A landscape with many peaks, sampled at points; each row gives a point and its height.
From any point a climber steps to the highest of the 3 points nearest to it. It stops when none of these is higher. Distance is the straight distance between rows; heights are no part of it.
j428 h=645: [168 147 100 158 138 167  99 124  75 147 141 136]
j877 h=380: [153  68 147 102 133  95  91 181 119 108  78 142]
j943 h=312: [204  93 120 141 121 156  72 156  80 129  98 135]
j915 h=546: [128 184  96 159 133 152 130 114 106 155 167 137]
j102 h=202: [118 102 147 115 115 121 117 154 136 117 102 140]
j713 h=575: [ 93 196 107 133 110 130 175  88 160 138 167 103]
j567 h=472: [ 88 167 124 119 105 128 173  89 173 127 159 106]
j812 h=655: [ 98 170 111 137 105 140 152 109 141 136 155 123]
j306 h=686: [143 152 100 152 127 152 112 126  98 140 147 140]
j361 h=710: [161  75 147 114 129 108  81 182 116 117  84 144]
j947 h=593: [125 173 101 152 124 144 129 121 113 143 151 135]
j610 h=492: [ 85 149 140 108 111 123 181  80 188 119 159 101]
j797 h=702: [107 162 110 142 109 140 143 121 136 134 151 132]
j997 h=277: [116  58 155  94 150  63 122 167 140  94  71 130]
j953 h=634: [110 184 104 147 118 142 140 112 127 146 156 128]
j337 h=139: [ 87 103 162  97 123 104 158 123 169 109 114 119]
j493 h=340: [114 119 140 118 110 127 132 142 140 118 120 135]
j907 h=675: [153 132 106 150 119 156 100 131  96 138 131 138]
j852 h=761: [150 142 107 154 123 158 107 128  98 143 139 133]
j968 h=303: [116 238  98 158 152 134 154 108 117 176 194 114]
j314 h=464: [194 115 111 155 133 164  87 135  74 135 117 138]
j133 h=689: [ 82  88 170  87 148  95 170  88 194 111 128 115]
j324 h=354: [133 128 122 145 116 147 107 138 122 128 125 142]
j362 h=771: [148 103 138 130 117 137  90 158 117 119 106 143]
j555 h=183: [124  71 158 106 135  94 118 164 137 105  85 135]
j898 h=694: [105 198 101 148 125 143 157 106 132 148 165 121]
j949 h=550: [203 129 100 163 141 172 106 127  44 151 126 120]
j855 h=418: [137  70 154 102 132  90  98 182 129 103  75 141]
j407 h=577: [189 132  95 161 136 169  97 126  62 147 131 132]
j796 h=462: [143 213 100 167 154 142 142 117  91 175 186 126]
j420 h=363: [ 80 111 165  91 130 104 171  86 193 108 143 111]
j498 h=753: [136  59 148  99 144  75  97 188 126 102  64 142]
j675 h=300: [ 90  80 167  89 147  84 159 117 174  99 102 120]
j938 h=90: [133  86 154 111 122 111 108 162 135 114  98 139]
j700 h=445: [127  47 143  95 153  57 104 183 128  91  55 135]
j673 h=211: [ 98 113 149 103 113 119 144 132 153 112 118 130]
j891 h=598: [187 151  98 162 150 169 111 119  57 161 148 127]
j457 h=629: [ 96 189 106 136 111 136 162 102 149 140 165 119]
j728 h=429: [ 88 137 138 115 109 129 163 105 172 116 142 115]
j906 h=513: [140 198  93 164 143 149 137 115  93 164 175 135]
j670 h=480: [206 116  99 158 137 171  92 130  47 145 111 122]
j275 h=333: [182 107 119 143 122 161  82 152  93 126 106 146]
j157 h=336: [ 98 142 134 122 107 130 158 110 159 125 143 119]
j813 h=490: [ 78 127 152  94 120 115 173  72 201 116 157 105]
j317 h=18: [137  86 152 117 126 109  99 170 130 114  85 140]
j791 h=191: [ 74 111 161  88 144 101 167  58 218 115 159 102]
j485 h=522: [113 142 122 135 109 141 130 131 136 125 130 134]
j281 h=157: [103  64 158  98 152  75 138 148 153  98  80 122]
j146 h=459: [182  92 130 133 125 137  76 163 102 122  96 140]
j279 h=34: [107  87 157 102 125  97 132 147 145 106  95 131]
j876 h=479: [160 185  98 169 154 157 122 117  70 166 173 130]
j660 h=747: [ 82 133 149 100 120 120 169  84 189 119 149 112]
j644 h=465: [154 174  97 165 145 154 119 116  80 160 159 131]
j510 h=278: [ 87 113 151 108 110 120 158 108 175 113 131 120]

Two climbers start at each pair of points below. Name the first point that both come to, or write -.
j407 and j949 -> j428
j906 and j947 -> -
j891 and j102 -> -

For each start below, name the point where the climber stops.
j510 -> j660
j670 -> j852
j275 -> j852
j938 -> j797
j876 -> j797
j796 -> j797
j279 -> j797
j281 -> j498
j337 -> j133
j555 -> j498
j943 -> j852
